Points on a hilly landscape, in no order, each with its height.
From any point a ball rolls to the lowest of the 2 points nearest to it. It stops when none of these is lower. Distance is the straight distance between rows; heights are no part of it.
popi: [ 60 -31 -38 -17 -15  29  84  -9   1 -26  14  -7 -25 -19  20 -10  44  17
  33 -23 -22 -20]  h=342
zumo: [ -1 -16 -21  -6 -27  15  -2 -15   7  21   8  33  31 -23 -16 -10 -38   8
  52 -15 -25  41]  h=856
Nug: [ -8   6 -33 -18  19  -9  46  29  22 -46  35  34 -14  -7 -73 -28 -22   8
  29  16  31  10]  h=639
zeto: [ 45  28  31 -13   4 -20   5  -1 -29 -21 -26 -24 -18  10 -25  -8   5 -14
  -1 -40  11 -27]  h=346
befe: [ 10 -18   3   9   4 -10  -4   8   3 -35   5  29 -33 -17 -12   8  -8 -24
  33   4  38   2]  h=604
zofa: [ 40   1 -39 -21 -20  29  57 -10  25 -32  -4  13 -31 -15  37 -21  30  14
   2 -26 -26 -31]  h=257
retip: [  2 -28 -42  20 -29  10 -15  -3   7  31  27   0  14 -20  58  14  23  33
  12 -37 -33 -13]  h=718
zutof: [-38   0  22  31  11 -27 -28  21  30 -10 -21 -20  15  50  10  14 -18 -21
 -69  75  27  10]  h=498
sobef: [-19 -11  93  12  25 -15 -64 -15 -17 -32 -44 -28  19  -8 -19   5  34  -8
 -26  13 -17  18]  h=479
vub: [ 60 -30  -7 -10 -21  -2  63 -20 -18   8 -22 -34 -13 -14 -25  -7  40  -8
  32 -24 -38 -15]  h=441
lapo: [-40  -5 -10  33   9  20 -27  11  -7  22  -9  16  -9   8   7  20 -21  -9
  -8 -23  38   2]  h=564
los: [-29 -19  44  22  11 -40 -47  -4  17  14   3 -20   5   3  10  15  10   8
 -52  65 -17  17]  h=554
Dipu: [  5   2 -25 -32  35  -4  71  44  29 -38  32  17 -15   4 -73 -33 -14   9
 -14  38  28  30]  h=666
doku: [-37  39  43  -6   8  -7 -17  -7 -11  18 -13  26  31   5 -11   2  -7 -31
  -6  51   9 -15]  h=370
suni: [ 54 -11 -33   3  -1  -7  -9   6 -17  -6  -1   8  -7  20  30   8 -10  14
  17 -61   4   3]  h=456
rakur: [-20 -13  84   0  31 -16 -71   4 -16 -32 -18 -32  39  13  -5  17  20 -21
 -20  35  20  37]  h=512
duva: [ 46  17  26 -10  -6  -2 -22  -7 -43 -34 -12 -16  10  -4  21  14  34  -8
  18 -59   5 -32]  h=248
ludov: [-31  16  17  21  -6 -11 -18   1  16  -5  24 -15  -7 -40  -8  11  -6  -9
 -19   9  14  -2]  h=611
nomi: [-15  10 -30  -9  -3  -9 -31  25   2  50  34  16  29   6 -31   5 -24  -7
  15  -8   4  23]  h=585
reg: [ 22 -35  -1   5 -32  -8  -2 -23 -29  44  -5 -32  30 -22 -34  27  28 -16
  39 -23 -49   8]  h=547
Fev: [ 14   5  57 -28  25 -11  35  -3 -19  -6  -6 -55 -24   6 -30 -20  22 -18
  11  35  16   0]  h=313
gug: [-36  15 -58 -47  19   8   5  14  55 -12  16  15   6  28 -26 -35 -33  34
  14  33   1  34]  h=563
Rusof: [-31  28  11   8 -17  11 -32 -10  -6  10   6  11 -11   8  33  23 -16  23
 -56   5 -27 -20]  h=448
Beleb: [  4  -7  30  32 -12 -19 -32 -10 -26   4 -20  -2  19 -30 -15   2   2  -9
  23 -49   9 -10]  h=254
Kun: [ -9 -13 -10  10 -39   3 -24 -15  -4  16  21  22  12 -35  29   9   6  10
  27 -17 -31 -17]  h=682
Renez: [ 45  -9 -59  -8  -2  -6  35  12  -5 -18   0  11 -21  30   8 -21  -2  33
  30 -58  -1 -17]  h=525
saz: [  8   3 -29  -7 -15   8  43   7  -5 -18  30   0 -30 -32 -20  -9  22  -6
  43 -19  12 -37]  h=548
rufe: [-16 -43  14  19 -28  -1 -45 -12  -5  41   8  31  12 -33  16  12   6   1
  26  -5 -22   5]  h=646
nebu: [-65 -12  20  36  -9  23 -43   1  -1  32   4  29  10  -6  11  26 -22  -1
 -31  17  15  11]  h=591
Zipo: [-28  12  -2   1  18  -7 -25  23  18  18  12  16  62  28  13  -3 -45  -6
 -43  46  28  56]  h=499
goko: [ 16 -30 -44  27  -6  33  34 -22  11   8  -9   6  12 -14  66  -6  16  38
  17 -40 -21   0]  h=749
Rumil: [-10   9 -26   3   8  23  21   8  19 -19   0  -4 -45   3   1  -7 -20   1
 -17  -4  22   0]  h=344
Dif: [  7 -21 -17  12 -12  -3  29 -11 -11   9  18 -40 -18 -25  20  -4  42   7
  46 -19  -4 -40]  h=487
Neb: [  6 -10 -45  19   8  47   7   7 -16  -1 -18  54   1  10  40  18  12   5
  14 -59  31 -23]  h=486
siv: [-42 -41  32  35 -14  -1 -61   0  -1  33   5  27   3 -23  14  24   5  -5
  -6   9   5   7]  h=614
Pono: [-25   7   6  -6 -24 -18 -55  15   1  62  49   9  45   5   0   8 -25  11
 -17  13 -23  29]  h=546
mezud: [-25  28  69  -4  20 -22 -29  -5 -19  12  -5  -3  76 -14 -21   2  12 -22
 -25  54   7  10]  h=421
tota: [ 16  -3 -22 -27  -1 -16  -8  -3  24   8  26 -14 -20  14  18  -7 -21  12
  15  25 -29  21]  h=468
tisur: [  8 -11 -11   1  -7  19 -52   6 -11  20   0  21 -13  14  57  40  19   2
 -32 -32 -13 -16]  h=321
pipak: [-36   8 -29  -4 -15  11   9 -14   6  26   1  19  30  -6 -24 -29 -38  21
  52  -1 -21  11]  h=836
motug: [ 57 -14   3 -32  22  12  26  -8  -5 -14  -9  -3 -50  -1   3  10  26 -16
   3  -1  -8   0]  h=233
Dozos: [-11  27 -30 -13 -13  24 -30  -4   4  16  -6  34 -10  23  43  13 -18  16
 -30 -25 -30 -18]  h=401
gilo: [-25  20 -30 -25  32 -10  40  34  45 -26 -10  24  33  27 -17 -36  -5 -24
 -44  84  36  14]  h=706
Suz: [-18  20  16  13  13 -43 -38  23  21   1  -9   1  33  32   1   1 -30 -18
 -50  41  26  24]  h=473
Zurap: [-30  10  76  30   3 -27 -60 -16 -22  -2 -41   1  16   2 -16  14  10   5
 -49  13 -15 -11]  h=433
bude: [ 32 -22 -38   7 -20  22  65 -16  -9  -3  23 -25  10 -23  38  -2  50  20
  52 -27 -11 -32]  h=419
dumi: [-31  43 -20 -27   4   8  32   3  32  11  -9  -1 -15  15 -27 -45 -24  14
 -13  19 -16  -7]  h=676
risog: [  2  -8 -23  21 -17  21  31 -27   3 -23 -11   1  -2 -13  59 -24 -10  31
  25 -34  -1 -18]  h=771
garez: [  7  -5 -51 -32 -14   1  20 -12  35  -1  21 -12 -25   5  11 -25 -18  30
  30   8 -48  12]  h=415
duzok: [ 30  -6 -49   8  21  50  53   8  -8  -3 -18  38 -10  -5  16  11  35   7
  -2 -55  18 -28]  h=430
poben: [ 39   4 -44 -22 -11 -23  29  10  -7   3  27 -21  -7   9 -44  -4 -16   8
  37 -17 -20   9]  h=618
mis: [ 18  -8  62  -9  29 -24 -50   7 -24 -31 -11 -13  26   7 -20  16   6 -31
  13  16  43  42]  h=542
melum: [ 21   7  -2 -10  10  23  33 -10  -7   7 -14 -18 -40  -6   9   1  16  -8
 -15 -14 -11 -17]  h=288
rit: [-21  15 -17  -7  10  42  18   5  34 -23   8  -8 -40  13  11  15 -27  -6
 -45  31  16  22]  h=377
beg: [-11  -5 -44   5 -19  23  31 -21   1   0 -13  24   9  -6   9 -33 -16  30
  61 -37 -16 -11]  h=804
depak: [-31  11  75  -3   2  13 -58  -4 -35  22  15   4  57  -7  -4  24  -5 -15
 -18  17  19  25]  h=464
Taze: [ 37  -4 -57  -4 -21 -14  43   4  -3   2  15 -33 -12  15  -2 -24  -3  30
  30 -48 -20 -14]  h=574
vazov: [-32  54   5   1 -16  -2  21   0   5   5  -9  -9 -19   1 -10 -33 -20   3
 -22 -10   0 -43]  h=655
gilig: [ 60 -12 -28   0  -4   6 -18   3 -10  -2 -10  13   7  11  62  25  25  10
 -10 -62  -9  -8]  h=400
reros: [-14  24  20  17  -9 -22  10   2  -1  14   5 -45 -17 -22 -19 -16  10  -2
 -20 -10  -3 -36]  h=633
vof: [ 12  -4 -21  -1   7   1  32  16  -1 -45  22  32 -34 -24 -42   0  -9  -8
  34 -12  35  -8]  h=596
tak: [-12 -13 -15  18   8  31 -14   3 -26   8  -9  35 -11   8  25  19  -6  -8
  22 -34  39 -11]  h=533
pumu: [ 10   6  41 -15  32 -19  48  12 -11 -20  -6 -39 -28  39 -25 -28 -14 -11
  -6  49  49  15]  h=365
Kobem: [ 35 -26   6  10 -14  -6  11 -25  -9  23 -27 -23   0 -33 -11   9  49 -10
  11 -26 -50 -17]  h=495
lut: [-39  -7  43  35  -2 -21 -33   6  18 -19 -15 -40 -22  33  17  22  -1  -5
 -73  62   8  -9]  h=524
ruge: [ 42 -12  31 -20  -7 -11  63  -6 -22  10 -20 -51 -35  -5 -40 -28  32 -10
  22  -2 -12 -17]  h=381
Pufil: [-30   3  45  -2 -13  -6 -61   3 -30  62  44  -9  49  -3  -7  22  -2   7
 -11  10 -12  16]  h=509
balez: [-34  41 -10 -21  15 -16  28  16  47  -2 -11  10  14  21 -19 -42 -20  -7
 -35  63   4   4]  h=692
Guver: [-38  28  -4  -5   6  24 -19   3  21  11  11   1 -14  12  15  21 -18  -4
 -55  37 -10   3]  h=409
Potel: [-21   4  57  36  -8 -16 -33 -28 -29  23 -42   9  23 -16 -11  -2   3  10
 -15 -17 -26 -23]  h=367
napo: [-25  23 -11   9   0   6 -10  10   5  26  21   3   8 -22 -23   7 -21  -6
  -5 -10   6   3]  h=592
relad: [ 21   0 -43 -21 -26  16  19 -17  34 -22   9  11 -26 -25  21 -17   3  14
  17 -13 -41 -10]  h=339
tel: [-12  -9  56   0   6 -30 -45 -17 -13  19  16 -50  13  -8   2  10  19  15
 -18  34 -39   8]  h=555
lelo: [ 31  -3 -40  -2 -38   0  23  -8 -25  29  14 -28  24 -14 -41  19   4  -6
  29 -42 -36   7]  h=595
zukas: [  0 -18  50  16  19 -18 -33  -3 -10 -32 -15  -7  -6 -15 -16  15   6 -34
  19  13  42  17]  h=567
tagu: [ 21  -4  36   1 -13 -11 -57  -9 -43   0 -14  -7  23  -5   7  16  31  -5
  26 -55  -8 -22]  h=91
mibe: [ 14   8  21 -18   5 -17 -13 -18 -11  23  13 -46  -7   6  12   6   0   5
   3  18 -35   2]  h=515
pulo: [ 23 -34 -45   7  20  35  47   7  11 -27 -22  44 -48  -9   7   5  17   5
  13 -28  18  -6]  h=374
Pegel: [-32  23 -32 -19  28  17   8  17  34  -7  17  12  35  26  -8 -15 -51  12
 -24  42  23  57]  h=526
popa: [-30  34  18 -15  11  -1   3   6  13 -15 -14  33  -2  16 -11   5  -7 -45
  -8  66  25 -11]  h=312
tizer: [  7  14  23   5  24 -33   3  20  16 -38 -15   5  14  25 -21  -3 -27 -33
 -28  44  54  29]  h=442
Lusi: [ 15   6  20  -3  27 -32  34  15   5 -40 -23   7 -22  41 -30 -24 -32 -18
  -3  37  48  17]  h=407
ligu: [ 54 -27 -19  -3  20  32  21  -5  -4 -34 -24  24 -46  16  44  24  19  -8
  -8 -26  16  -2]  h=307

For each start below, name the point where the ball stops.
reg => Fev
ludov => popa
befe => tagu
Nug => zofa
Guver => motug
poben => tisur
mibe => zofa

Write out the way that a ball takes from each point below.
lelo => reg > Kobem > vub > ruge > Fev
zumo => beg > risog > goko > retip > Kun > rufe > siv > nebu > lapo > tak > Neb > duzok > pulo > ligu > motug
reros => ludov > napo > nomi > Pono > Pufil > depak > mezud > doku > popa
tel => mibe > tota > garez > relad > zofa
